Each row is a point on a tangle of strands that fork, close into loops and nearly touch. The rows are in no order.
Points whose rows are less than 785 apart are linked; no others are.
k_909: |    0 |  115 | -146 |  546 | -230 | -498 |  -63 |  -66 |  -70 | -385 |   68 | -423 |  117 |  300 |  330 |  108 | -347 | -129 |   73 |  117 |   37 |  110 |
k_625: | -231 | -456 |   24 |  -99 |   -4 |   61 | -437 |   28 |  126 | -270 |  665 |  359 |  187 |  -56 | -356 |    4 |   35 |  312 |  285 |  -64 | -527 | -171 |
k_45: |  124 |  214 |   99 |  226 |  269 |  494 |   47 | -221 |  -80 |  255 | -436 |   15 |  250 |  126 |  115 |   42 |   49 |  186 |   82 |  165 |   90 |  202 |
k_983: |  -33 | -136 |  171 |  402 | -157 | -270 |   43 |  192 | -150 |  -49 |  -62 | -421 |  281 |  294 |   63 |   75 | -496 | -169 | -347 |   54 |  628 |   57 |
k_160: |  118 | -143 | -184 |  291 | -157 |  118 | -236 | -511 |  -19 |   37 | -228 |  -73 | -566 |  -80 |  146 | -105 |   76 |  313 |  -27 |  601 |  468 |  236 |
k_571: | -377 | -320 |   85 |   96 |   10 |  101 | -456 |  191 |  378 |  -11 |  481 |  -10 | -187 | -285 | -555 |  -38 | -136 |  -70 |  -52 | -400 |   45 | -285 |
k_700: | -401 |  -54 | -394 | -551 |  -91 | -344 | -315 |  -23 | -289 | -365 |   85 |   58 |  -62 |  -58 |   60 |  402 |  368 |   58 |  162 | -449 | -498 |  -34 |
k_587: |  142 |  -46 | -175 |  378 |   73 |  341 |  138 | -170 | -364 |  228 | -754 | -173 | -222 |  281 |  165 |  171 | -211 |  240 |  -62 |  -24 |  587 |   99 |
k_175: | -496 |  104 | -285 | -648 | -156 | -488 | -130 |  -53 | -306 | -292 |   18 |    0 |  193 |   96 |  -86 |  464 |  555 |   23 |   88 | -320 | -538 |   28 |
k_788: |  169 |  333 |  -73 |  294 |  334 |  497 |  220 | -110 | -124 |  150 | -332 |  -68 |  119 |  146 |  228 |  121 |   47 |   27 |  159 |   67 | -135 |  203 |
k_585: | -315 | -203 |  135 |  196 |   99 | -221 | -462 |  298 |   65 | -237 |  365 |  -95 |   46 |  144 | -465 |  217 | -301 |  179 |  132 | -460 |  -84 |   -7 |
k_864: | -256 |   32 | -240 | -125 |  -32 | -105 | -361 | -102 |  186 | -424 |  391 |   78 |  -62 | -203 |  -55 |   80 |  -12 |  175 |  350 |  -42 | -459 |   55 |
k_179: |  279 |  108 | -119 |   51 |  187 | -108 |  657 |  254 | -323 | -144 |    1 |  -98 |  350 |  672 | -306 | -164 | -190 | -375 |  222 |   -7 | -328 | -189 |
k_553: | -257 |  -98 |  300 |  -41 |  -84 | -684 | -336 |  251 |   42 | -149 |  221 | -125 |    5 |   41 | -174 |   44 | -302 |  -81 |  -80 | -305 |  177 | -246 |
k_238: |    2 | -168 |   77 | -376 | -465 |  392 |  173 | -270 |  350 |  257 |  169 |  296 | -596 | -255 | -114 | -257 |  305 |  -29 | -113 |  140 | -500 |  243 |
k_726: |  100 |  -16 |  339 |  -73 | -169 | -472 | -159 |  -64 |   56 |  -16 |  137 |  -53 |  532 |  -16 |  295 | -129 |   15 |  -27 |  -51 |  585 |  407 |  -18 |
k_310: |  101 |  330 |  162 | -267 |   44 |   94 |  217 |  -77 | -260 |  300 | -362 |  -94 |  627 |  235 |  292 |   -2 |  137 | -136 |   33 |  494 |   45 |   33 |
k_112: |  135 |  -45 |  322 |  -35 |  281 |  349 |  131 |  129 |  126 |  430 | -165 |  332 |  175 |  -79 | -128 | -142 |   56 |  176 |   -1 |  -91 |  110 |  -31 |
k_715: |   11 |   15 | -201 |  690 |  109 |   43 | -243 |  -36 |  223 | -283 |  182 |   11 | -427 | -249 |  -81 |   40 | -141 |  107 |    6 | -342 |  105 |  150 |
k_279: | -273 | -271 |  358 |  141 |  200 | -104 | -159 |  512 | -111 | -167 |  387 |  -98 |  153 |  303 | -529 |  192 | -412 |  220 |   22 | -466 |  -93 |  -46 |
k_878: |   78 | -273 |  344 |  183 | -229 |  544 |  -45 | -328 |  213 |  280 |  -81 |  395 | -583 | -110 | -433 | -202 |  166 |  -99 |   70 |  224 | -294 |  387 |
k_110: | -252 | -128 | -255 | -592 |   19 |  432 |  -40 |   42 |  -20 | -313 |  166 |  396 |  370 | -279 |  -52 |  196 |  272 |  130 |  328 | -193 | -538 | -246 |
k_296: |  -68 |  227 |  -20 |  -28 |   68 | -100 |  227 |  184 | -328 |   30 | -338 | -405 |  226 |  365 | -115 |  149 | -352 | -547 | -331 |  -50 |  349 |  -89 |
k_747: | -122 |  150 |  224 | -268 |  -72 | -275 |  -45 |  151 | -152 |  113 | -264 | -247 |  371 |  -62 |  136 |  124 | -124 | -225 | -375 |  -65 |  504 | -181 |
k_615: | -127 |  270 |  175 | -339 |   -6 | -294 | -136 |   77 |   29 |   51 | -155 |  -82 |  427 | -144 |   56 |  149 |   47 | -246 | -166 |    9 |  309 | -209 |
k_987: |  276 |    9 | -183 | -476 |   -7 | -305 |  262 |  -88 |  232 | -393 |  118 |   45 | -268 | -150 |  461 | -132 |  335 |  192 |  146 |  -14 | -453 |  168 |
k_23: |  233 |  -22 |  -23 |   64 |  -85 | -215 |    1 | -112 | -131 |  109 | -199 |   68 | -209 |  -43 |  404 | -126 |  -27 |  110 | -181 |   54 |  390 |  -22 |
k_364: |   71 | -145 |  252 | -394 |  -29 |  -18 | -110 |  -15 |  147 |  544 |  -72 |  171 |  -80 | -306 |  -72 | -366 |  228 |  -79 | -273 |   34 |  235 | -268 |
k_111: | -157 |   72 |   63 | -130 | -255 |  281 | -358 | -369 |  412 |  306 |  266 |  -23 | -284 | -468 |  -45 | -220 |  260 | -156 | -191 |  294 |  -64 |   48 |
k_108: |   57 |  -96 | -253 | -149 |  140 |  638 |  226 |   37 |  142 |  105 |    1 |  622 |  -78 | -301 |  -80 | -116 |  147 |  255 |  200 | -190 | -338 |   86 |
k_515: |  -43 | -248 |   67 | -564 | -396 |  219 |  141 | -120 |  370 |  250 |  466 |  234 | -239 | -386 |  -26 | -335 |  445 |   -8 |  -52 |  141 | -475 |  -66 |
k_377: |  -69 | -368 |  184 |  -95 |  105 |   59 |  167 |  439 |   78 |  -39 |  290 |  400 |  261 |  119 | -236 |   21 | -102 |  267 |  139 | -323 | -203 | -341 |
k_580: | -148 |   73 | -102 | -339 | -171 | -643 |  -24 |   66 |  -74 | -264 |  -33 | -127 |  -37 | -129 |  157 |   71 |  251 |  -33 |   50 | -361 | -162 | -174 |
k_376: | -348 | -299 |  -72 |  124 | -209 |  264 | -371 |   21 |  354 |   56 |  557 |    9 | -368 | -402 | -539 |  -30 |    8 | -140 |  -66 | -350 |  -98 | -207 |
k_689: |  262 |  -36 |   28 |  438 |  153 |   50 |  323 |   73 |   23 |   12 |  -96 |  186 |  -95 |  151 |  249 |  -31 | -134 |  192 |   58 | -117 |  -76 |  185 |
k_548: |  183 | -123 |  -53 |  391 |  -68 | -184 | -158 | -147 |  -15 |   58 |  -35 |  -50 | -347 |  -80 |  237 | -137 | -168 |  116 | -253 |  110 |  562 |   74 |
k_807: |   12 | -366 |   -1 | -465 | -131 | -392 |  245 |  289 |  -44 | -201 |  287 |  376 |   -8 |   89 |  104 |  -52 |  146 |  330 |  214 | -174 | -429 | -352 |
k_741: |  210 | -184 |  182 |  674 | -149 | -166 |   46 |   95 |  -60 | -100 |   -8 | -314 |  235 |  339 |  139 |   -7 | -370 |   55 | -226 |   77 |  503 |  152 |
k_141: | -250 | -297 | -189 | -390 | -108 | -224 | -484 |  -73 |  -78 | -360 |  652 |  255 |   21 |  -13 |  -29 |   77 |   90 |  283 |  273 | -125 | -545 |  -43 |
k_970: |   86 |   96 | -327 |  559 |  -17 | -103 | -225 | -207 |   45 | -183 |  -75 | -215 | -255 | -128 |  377 |   89 | -171 |   71 |  -81 |   37 |  415 |  176 |
k_486: | -167 |  269 |  -66 | -578 |  175 |  231 |  156 |  336 | -115 |  225 | -229 |   65 |  370 | -232 | -110 |  250 |  139 | -285 |  -16 | -309 |  -59 | -211 |
k_986: |  -61 |  255 |  -65 |  200 |  205 |  -96 |   93 |   51 | -222 | -300 |  216 | -250 |  345 |  519 | -372 |  209 | -141 | -306 |  372 |    6 | -439 |   47 |
k_331: |  -89 |  422 | -293 |  489 |  165 |  118 | -223 | -101 |  -92 | -318 |  -68 | -463 |  213 |  104 |   74 |  388 | -211 | -364 |  126 |  -28 |   42 |  163 |
k_213: |  -77 |  121 |  113 | -160 |  -13 |  116 | -446 | -374 |  265 |  214 |   78 |  -87 |   39 | -457 |   69 | -240 |  248 |  -80 | -130 |  391 |  167 |    6 |
k_55: | -193 |  -81 |  250 |  -61 | -124 | -473 |  166 |  418 | -198 |  -27 | -128 | -261 |   64 |  263 |   23 |  120 | -526 | -253 | -313 | -307 |  341 | -275 |
k_867: | -366 |  343 | -224 | -521 | -114 | -366 |   77 |   49 | -283 | -151 | -150 | -118 |  255 |   95 | -241 |  413 |  395 | -216 |   47 | -235 | -424 | -159 |
k_901: |   16 |    3 |  -82 |  200 | -142 | -105 |  130 |  225 | -353 |  -17 | -262 | -514 |  205 |  404 |   88 |  127 | -468 | -332 | -345 |   68 |  620 |   68 |
k_567: |   19 | -257 |   47 |   31 | -379 |  192 | -267 | -483 |   24 |  273 | -311 |  -79 | -697 |   26 |  -94 | -101 |  230 |  151 |  -62 |  673 |  364 |   43 |
k_437: |  -98 |  157 |  130 |  255 |  339 |  456 | -237 |   72 |  133 |  163 | -221 | -109 |  239 | -197 | -183 |  158 |  -95 |    1 | -181 | -243 |  306 |  140 |
k_957: |  251 |   28 | -221 |  511 |   54 |  267 |  230 | -246 | -310 |  121 | -638 |   12 | -355 |  301 |  299 |   59 | -146 |  313 |   -6 |  -18 |  242 |  279 |
k_606: |  145 |   77 | -237 |  521 | -125 | -349 |  215 |   65 | -195 | -293 |  -41 | -316 |  -23 |  496 |  316 |  123 | -408 | -165 |   66 |  -88 |  -73 |   21 |
k_984: | -230 |  400 |   44 | -343 |  195 |   50 |  287 |  240 | -292 |  128 | -300 | -272 |  332 |  138 | -305 |  216 | -168 | -586 | -317 | -127 |  171 | -263 |
k_177: | -243 | -130 |  -56 | -595 |    1 |  116 |  -32 |  279 | -166 | -122 |  135 |  304 |  417 |  -53 | -195 |  293 |  119 |   33 |  209 | -287 | -364 | -370 |
k_921: | -136 |   35 |  -97 |  -25 | -112 | -439 | -457 |  -98 |  273 | -277 |  478 | -113 | -176 | -271 |  -35 |  -56 |   52 |   -5 |  168 |    2 | -181 |  -90 |
k_50: |  -57 | -202 |  352 | -193 |  -17 |  295 | -288 | -146 |  176 |  642 | -189 |   85 | -179 | -183 | -349 | -273 |   70 |  -60 | -397 |  122 |  503 | -274 |
k_403: |  181 |   91 | -317 |  265 | -162 | -405 |  431 |  118 | -316 | -280 |  -54 | -200 | -158 |  587 |  244 |   55 | -256 | -226 |  244 | -231 | -358 |  -88 |
k_961: | -147 |  -56 |  310 | -195 |  -23 | -333 |  -42 |  332 |  -91 |  114 | -212 | -228 |  129 |  -55 |   88 |  -22 | -352 | -200 | -494 | -205 |  651 | -206 |
k_778: |  210 | -331 |  240 |  163 |   54 |  469 |  140 | -128 |  176 |  416 | -108 |  649 | -453 | -147 | -433 | -348 |  165 |   81 |  -15 |  -31 | -139 |  175 |
k_608: |   74 |  -89 |    6 |  707 |  115 |  257 | -269 | -129 |  345 | -173 |  289 |  177 | -389 | -237 | -280 |  -99 |   63 |  103 |  -25 |  -26 |  -54 |  307 |
k_639: |  329 | -199 |  245 |  691 |  -91 |  -90 |   88 |   56 |  -98 |   37 |  -90 |  -54 |  148 |  295 |  107 | -161 | -226 |  290 | -204 |  172 |  475 |  201 |
k_402: |  -50 |  200 |  -35 |  133 | -274 | -611 | -144 | -162 |  -55 | -497 |   73 | -309 |  246 |   48 |  387 |   84 | -138 | -129 |   92 |  250 |  -50 |  111 |
k_718: |  355 |  -22 | -106 |  522 |   70 |  159 |  462 |  -98 | -199 |   45 | -429 |  115 | -285 |  356 |  358 |  -25 | -171 |  242 |   22 |  -30 |   53 |  296 |
k_537: |   93 |  119 | -306 |  610 |   77 | -106 | -101 |  -98 |  120 | -281 |    7 |  -57 | -464 | -125 |  219 |   98 | -260 |  113 |  -15 | -272 |  151 |  176 |
k_752: | -153 |   54 |  -61 |  -57 | -138 | -662 | -262 |   45 |   36 | -241 |  153 | -131 | -143 | -146 |   72 |   68 |  -41 |  -78 |   34 | -298 |  -22 | -187 |
k_979: |  158 |  -26 |   63 |   56 | -215 | -406 | -117 | -230 |  -13 | -137 |  155 | -170 |  172 |  -12 |  402 | -210 |   43 |  177 |  -18 |  723 |  362 |  265 |
k_275: |   61 |  125 | -154 |   97 |  170 |  145 |  272 |  202 |  -59 | -296 |  232 |   27 |  194 |  221 |   95 |  233 |  -37 |  105 |  457 |    2 | -578 |   41 |
k_609: |  -31 |    4 |  417 | -164 | -180 | -698 |  -70 |  127 |  169 |  -97 |  303 |   44 |  431 |  -63 |   97 | -147 |    4 |  -34 |    2 |  281 |   67 | -218 |
k_877: |  252 |  -97 |  -64 |  194 | -273 | -421 |  -50 | -317 |  -17 | -186 |   91 | -167 | -163 |   -2 |  537 | -245 |  -33 |  276 |  -44 |  572 |  393 |  298 |
k_951: |  241 | -254 |  -49 | -179 |  -87 | -212 |  486 |  290 |   49 |  -90 |  207 |  443 | -215 |   64 |  269 | -188 |   35 |  290 |  113 | -177 | -327 | -197 |
k_426: | -136 |  -52 | -286 | -279 |  173 |  657 |  133 |   57 |  115 | -131 |   87 |  395 |  221 | -317 |  -12 |  114 |  217 |  183 |  303 | -218 | -476 |  -23 |
k_153: |  336 | -248 |  117 |  635 | -120 |  -58 |  178 | -217 | -105 |  -27 | -199 |   11 |  -94 |  334 |  237 | -168 | -129 |  455 |  -55 |  420 |  371 |  388 |
k_49: | -232 | -238 | -102 |   60 | -326 |  193 | -249 |  -56 |  380 |  101 |  507 |   54 | -493 | -429 | -275 | -122 |  101 |  -97 |  -69 | -134 | -310 | -129 |
k_254: |  170 |   36 | -312 |   86 |   57 | -327 |  510 |  164 | -397 | -209 |   47 | -130 |   63 |  765 | -223 |  -39 | -230 | -305 |  295 | -134 | -413 | -118 |
k_31: |  297 | -191 |  111 |  -61 | -172 | -218 |  131 | -111 |   60 |  234 |  -35 |  197 | -482 |  -25 |  294 | -410 |  152 |  155 | -208 |  173 |  176 | -101 |
k_808: |   49 |   81 |  248 | -258 |  269 |  299 |  285 |  216 | -353 |  568 | -665 |  -94 |  234 |  300 |   15 |   16 | -159 | -151 | -249 |  -92 |  363 | -179 |
k_558: | -217 |  -30 | -411 | -406 |  -96 | -329 | -125 |   55 |  -68 | -349 |   25 |  -34 | -228 | -184 |  210 |  193 |  280 |   54 |  208 | -481 | -425 |  -51 |
k_887: |   25 |  496 | -418 |  378 |  284 |  311 |  -56 | -138 | -309 |  -97 | -287 | -517 |  194 |  167 |   39 |  303 | -176 | -514 |    4 |    6 |  201 |  156 |
k_428: |   97 | -112 |  239 | -389 |  218 |  209 |  283 |  326 |   -6 |  515 | -220 |  361 |  122 |  -75 |  -25 | -180 |  -24 |  101 |  -96 | -308 |   87 | -223 |
k_851: |  165 |  -21 | -194 |  167 |    7 |  343 |   43 | -247 |  270 |   32 |   74 |  426 | -781 | -208 |  -58 | -183 |  110 |   20 |   13 |   80 | -204 |  343 |
k_751: |  196 |   56 | -231 | -556 |  -30 |  -85 |  396 |  -56 |  155 | -551 |  157 |  171 |  -90 |  -40 |  413 |   30 |  173 |  322 |  356 |   -1 | -632 |  173 |
k_828: | -127 |    2 |  151 |  110 |  259 |  333 | -352 |   26 |  283 |  233 |  -16 |   62 |   60 | -377 | -274 |  -65 |  -60 |  -44 | -227 | -160 |  377 |  -18 |
k_133: |  163 |  544 | -204 |    7 |  399 |  533 |  267 | -163 | -136 |  154 | -211 | -125 |  312 |  132 |  140 |  150 |  135 | -226 |  292 |  248 | -287 |  220 |
k_404: |  318 |  -62 | -125 | -161 |   30 |  -94 |  599 |  109 |   38 |  -67 |  -51 |  442 | -426 |   32 |  462 | -198 |  114 |  349 |  103 | -153 | -363 |   93 |
k_80: | -109 |  428 |  -73 | -437 |  161 |  289 |  197 |  182 |  -87 |   78 |  -72 |  126 |  475 | -140 |    5 |  227 |  275 | -210 |  270 |   -7 | -357 | -128 |
k_448: | -195 |   27 | -126 |    4 | -329 |  217 | -318 | -285 |  498 |   59 |  414 |  -71 | -490 | -479 |  -77 | -154 |  183 | -167 | -127 |   90 | -303 |   65 |
k_629: |  154 | -109 |  -73 |  592 | -111 |  157 |    8 | -229 | -232 |   34 | -412 | -222 |   83 |  291 |  102 |   12 |  -63 |  474 |  130 |  439 |  553 |  462 |
k_28: |  -11 | -224 |  -25 | -546 | -178 |   89 |  -13 |  -38 |  279 |  -80 |  464 |  266 |    3 | -357 |  -64 | -326 |  366 |  120 |  116 |  176 | -440 | -184 |
k_964: |   40 |  310 | -200 |  454 |  329 |  555 | -120 | -125 | -312 |  134 | -423 | -454 |  139 |  177 |    8 |  298 | -152 | -131 |  -82 |  -75 |  382 |  253 |
k_575: |   40 | -389 |  -79 |   -4 |   39 |  623 |  180 |   39 |  115 |  277 |  101 |  655 | -256 | -288 | -416 | -234 |  181 |   95 |   10 | -278 | -177 |   38 |
k_837: |  -48 |  111 |   45 | -450 |  -96 |  -98 | -515 | -376 |  177 |  127 |   13 | -262 |  146 | -478 |  233 | -213 |  541 | -189 | -150 |  540 |  234 |   13 |
k_303: |  116 | -241 |  424 | -307 | -137 | -198 |    0 |  123 |  279 |  514 |  249 |  198 |  -15 | -192 |  -99 | -452 |   97 |  -23 | -278 |  115 |  180 | -388 |
k_492: |  285 |  265 |   -2 | -100 |  200 |   30 |  629 |  158 | -304 |   93 | -140 |  -47 |  565 |  453 |  -83 | -103 |   -7 | -422 |  117 |  199 | -193 | -106 |
k_750: |   50 |  134 |  136 |  286 |  156 |  418 | -143 | -207 | -226 |  206 | -411 | -253 |  506 |  142 |   27 |  116 |   64 |  108 |  124 |  496 |  365 |  254 |
k_478: |   56 |   71 |  -30 |  341 |  -71 |  217 |  -99 | -286 | -208 |   97 | -351 | -371 |  399 |  165 |  104 |   80 |   22 |  321 |  259 |  657 |  507 |  424 |
k_642: | -487 |  415 | -111 | -599 |   57 | -319 |  253 |  131 | -313 | -119 | -152 | -229 |  285 |  170 | -500 |  354 |  187 | -360 | -224 | -180 | -194 | -338 |
k_896: |  198 |  284 |  144 |  -19 |  154 |  143 |  410 |   36 | -207 |  207 | -176 |  -71 |  579 |  322 |   81 |   26 |   -5 | -276 |   51 |  345 |  -97 |  -42 |
k_978: | -289 | -248 |  151 |  143 |   34 | -274 | -459 |  252 |  273 | -101 |  392 |  -39 | -192 |  -93 | -365 |  -31 | -313 |   36 |  -49 | -354 |  145 | -259 |
k_791: |   90 | -130 |  221 |  444 |   86 |  212 | -207 |  -44 |  336 |   34 |  310 |  247 | -194 | -200 | -310 | -198 |  122 |   79 | -102 |   52 |    7 |  145 |
k_787: | -242 |  260 |  133 | -486 |  146 |   99 | -207 |  134 |   93 |  254 | -203 |   28 |  426 | -395 | -105 |  113 |   89 | -234 | -114 | -181 |  269 | -176 |
k_745: |   90 | -148 |   39 |  360 |  121 |  342 |   -5 |  -31 | -330 |  295 | -662 | -247 |   10 |  292 |  -73 |  119 | -217 |  282 | -165 |   14 |  681 |   40 |
k_283: | -219 |  489 | -306 |  334 |  171 |   31 | -316 | -154 |   11 | -393 |  101 | -279 |  138 |  -51 |   67 |  404 | -133 | -116 |  393 |  -54 | -327 |  213 |
k_248: | -191 | -554 |   63 |  -62 |   43 |  132 | -234 |  185 |   14 | -199 |  514 |  428 |  184 |   69 | -331 |   40 |  -54 |  376 |  193 | -321 | -436 | -279 |
k_491: |  -37 |  -96 |    9 | -221 |    8 |   19 |  -68 |   97 |  269 |   77 |  292 |  191 |  -12 | -363 |  -72 | -198 |  110 |   13 |   67 |  -60 | -163 | -217 |
k_395: |   51 |   64 |  266 | -432 |  146 |   63 |  279 |  271 | -193 |  481 | -440 |  106 |  251 |   33 |   46 |   14 | -141 |  -96 | -291 | -254 |  286 | -246 |
k_334: |  -97 | -310 |  233 |   90 |  143 |   58 |  100 |  544 |  117 |   -4 |  220 |  144 |   86 |   29 | -396 |   83 | -265 |  155 |  -24 | -489 |   20 | -212 |
k_920: | -223 |  389 |    5 | -632 |  141 | -203 |  466 |  256 | -298 |   26 | -348 | -233 |  314 |  191 | -406 |  237 |  106 | -554 | -298 | -112 |    7 | -298 |
k_321: |  243 |   72 | -357 | -114 | -141 | -206 |   58 | -308 |  321 | -425 |  271 |  -86 | -806 | -228 |  408 | -151 |  119 |   72 |  -59 |   34 | -293 |  281 |
k_354: | -186 | -115 |  284 |  107 |  -93 | -622 |  -23 |  401 |  -99 | -129 |  101 | -214 |  -25 |  297 | -134 |  109 | -558 | -109 | -137 | -362 |  183 | -202 |
k_2: |  211 |   11 |  142 |  147 |  141 |   98 |  229 |  115 |  108 |  142 |  -28 |  317 |   48 |   65 |  164 | -146 |  -37 |  204 |   84 |  -46 |  -34 |   87 |
k_810: |   33 |  323 |   45 |  443 |  371 |  597 | -234 |   -2 |  -57 |   99 | -302 | -292 |  265 |  -16 | -138 |  265 | -109 |  -67 | -142 | -169 |  312 |  248 |
k_422: |   80 |  272 | -121 |  229 |  180 |   59 |  253 |  158 | -111 | -193 |  147 | -155 |  246 |  311 |  -50 |  204 |  -72 | -179 |  325 |   19 | -423 |   44 |
k_287: |   68 | -102 |  -15 |  -78 | -212 |  387 |   32 | -406 |  348 |  174 |   14 |  347 | -759 | -229 | -124 | -219 |  212 |  -33 |  -37 |  207 | -320 |  341 |
k_317: |   34 |  -11 |  225 |   47 |  295 |  458 |  182 |  130 | -326 |  442 | -687 | -205 |  131 |  275 |  -22 |   97 | -246 |  -19 | -252 | -118 |  495 |  -26 |
k_949: |  196 |  -32 | -327 |  151 | -224 | -166 | -195 | -460 |  -64 | -122 | -138 | -265 | -445 |  -76 |  461 | -118 |   58 |  277 |  -17 |  515 |  472 |  370 |
k_173: |   59 |  160 | -253 | -197 |   54 |  -53 |  330 |   47 |  -40 | -423 |  153 |   39 |   24 |  145 |  315 |  180 |   14 |  199 |  465 |   12 | -713 |  105 |
k_531: |  283 | -322 |  281 |   64 | -263 | -269 |  148 |    6 |  222 |  284 |  206 |  288 | -550 |  -34 |   90 | -369 |  112 |   28 | -301 |  251 |   18 |  -81 |
k_981: | -125 | -152 |  252 |  -45 |  197 |  326 | -358 |  -74 |   96 |  535 | -283 |  -15 |  -92 | -245 | -262 | -158 |  -85 |  -56 | -351 |  -73 |  633 | -120 |
k_450: |  194 | -395 |  415 |  413 | -116 |  162 | -267 | -259 |    1 |  279 | -102 |  138 | -356 |   92 | -376 | -193 |   69 |  181 | -149 |  456 |  522 |  117 |
k_892: |  -27 |  448 | -129 |   44 | -113 | -437 |  -22 | -261 |   -1 | -536 |   11 | -283 |  157 |   -7 |  465 |  173 |   37 | -168 |  226 |  287 | -242 |  212 |
k_670: |   44 | -190 |  369 | -185 | -179 | -540 |  -59 |  190 |  231 |   86 |  414 |   92 |  104 | -130 |  -15 | -305 |   56 |  -60 |  -94 |  195 |   73 | -385 |
k_598: | -134 | -382 |   54 | -651 | -155 | -177 |   33 |  278 | -172 | -184 |  289 |  427 |  321 |  124 |  -26 |  129 |  184 |  210 |  180 | -223 | -462 | -417 |
k_513: |   10 |  604 | -269 | -280 |  388 |  353 |  341 |   18 | -243 |  127 | -275 |  -86 |  396 |  -11 |  -53 |  217 |  225 | -453 |  194 |  109 | -249 |  -35 |
k_992: | -150 |  484 | -257 |  164 |    8 | -229 | -159 | -173 |   40 | -520 |  104 | -281 |   55 |  -20 |  254 |  305 |  -72 |  -16 |  406 |   87 | -406 |  280 |
k_667: |  -32 |   -6 |    5 | -421 |   10 |  273 |  -89 |  -83 |  185 |  404 |    7 |  206 |   14 | -489 |  -94 | -280 |  307 |  -57 |  -77 |  -97 |  -31 | -167 |
k_854: |  196 |  -16 | -176 | -301 | -113 | -344 |    2 | -248 |  374 | -299 |  246 |  -83 | -549 | -285 |  403 | -187 |  297 |   48 |  -44 |   87 | -279 |  149 |
k_78: |  162 | -275 |  331 |  503 |   37 |  101 | -195 | -121 |  218 |  233 |   97 |  150 | -287 |  -73 | -271 | -232 |   62 |   86 | -245 |  206 |  363 |   66 |

A piece is all that can be reached along the links. How many separate loops has the piece of each point below (a circle has one, a figure eight two, a Y none), and how many tips (points with one link)?
k_828 => loops 0, tips 4
k_639 => loops 2, tips 1
k_689 => loops 1, tips 0
k_173 => loops 0, tips 2
k_450 => loops 0, tips 2

A tip is a point with one link. Name the tips that can be reached along the links from each point below, in the order of the rows.
k_49 => k_837
k_110 => k_310, k_567, k_851, k_404
k_715 => k_531, k_450
k_751 => k_986, k_321

Name the points in between on the shortest way along the links from the first point to the second, in order.
k_854, k_422 => k_987, k_751, k_173, k_275
k_531, k_78 => k_31, k_23, k_548, k_970, k_537, k_715, k_608, k_791
k_112, k_587 => k_2, k_689, k_718, k_957
k_778, k_437 => k_878, k_287, k_238, k_515, k_28, k_491, k_667, k_364, k_50, k_981, k_828
k_334, k_376 => k_279, k_585, k_978, k_571
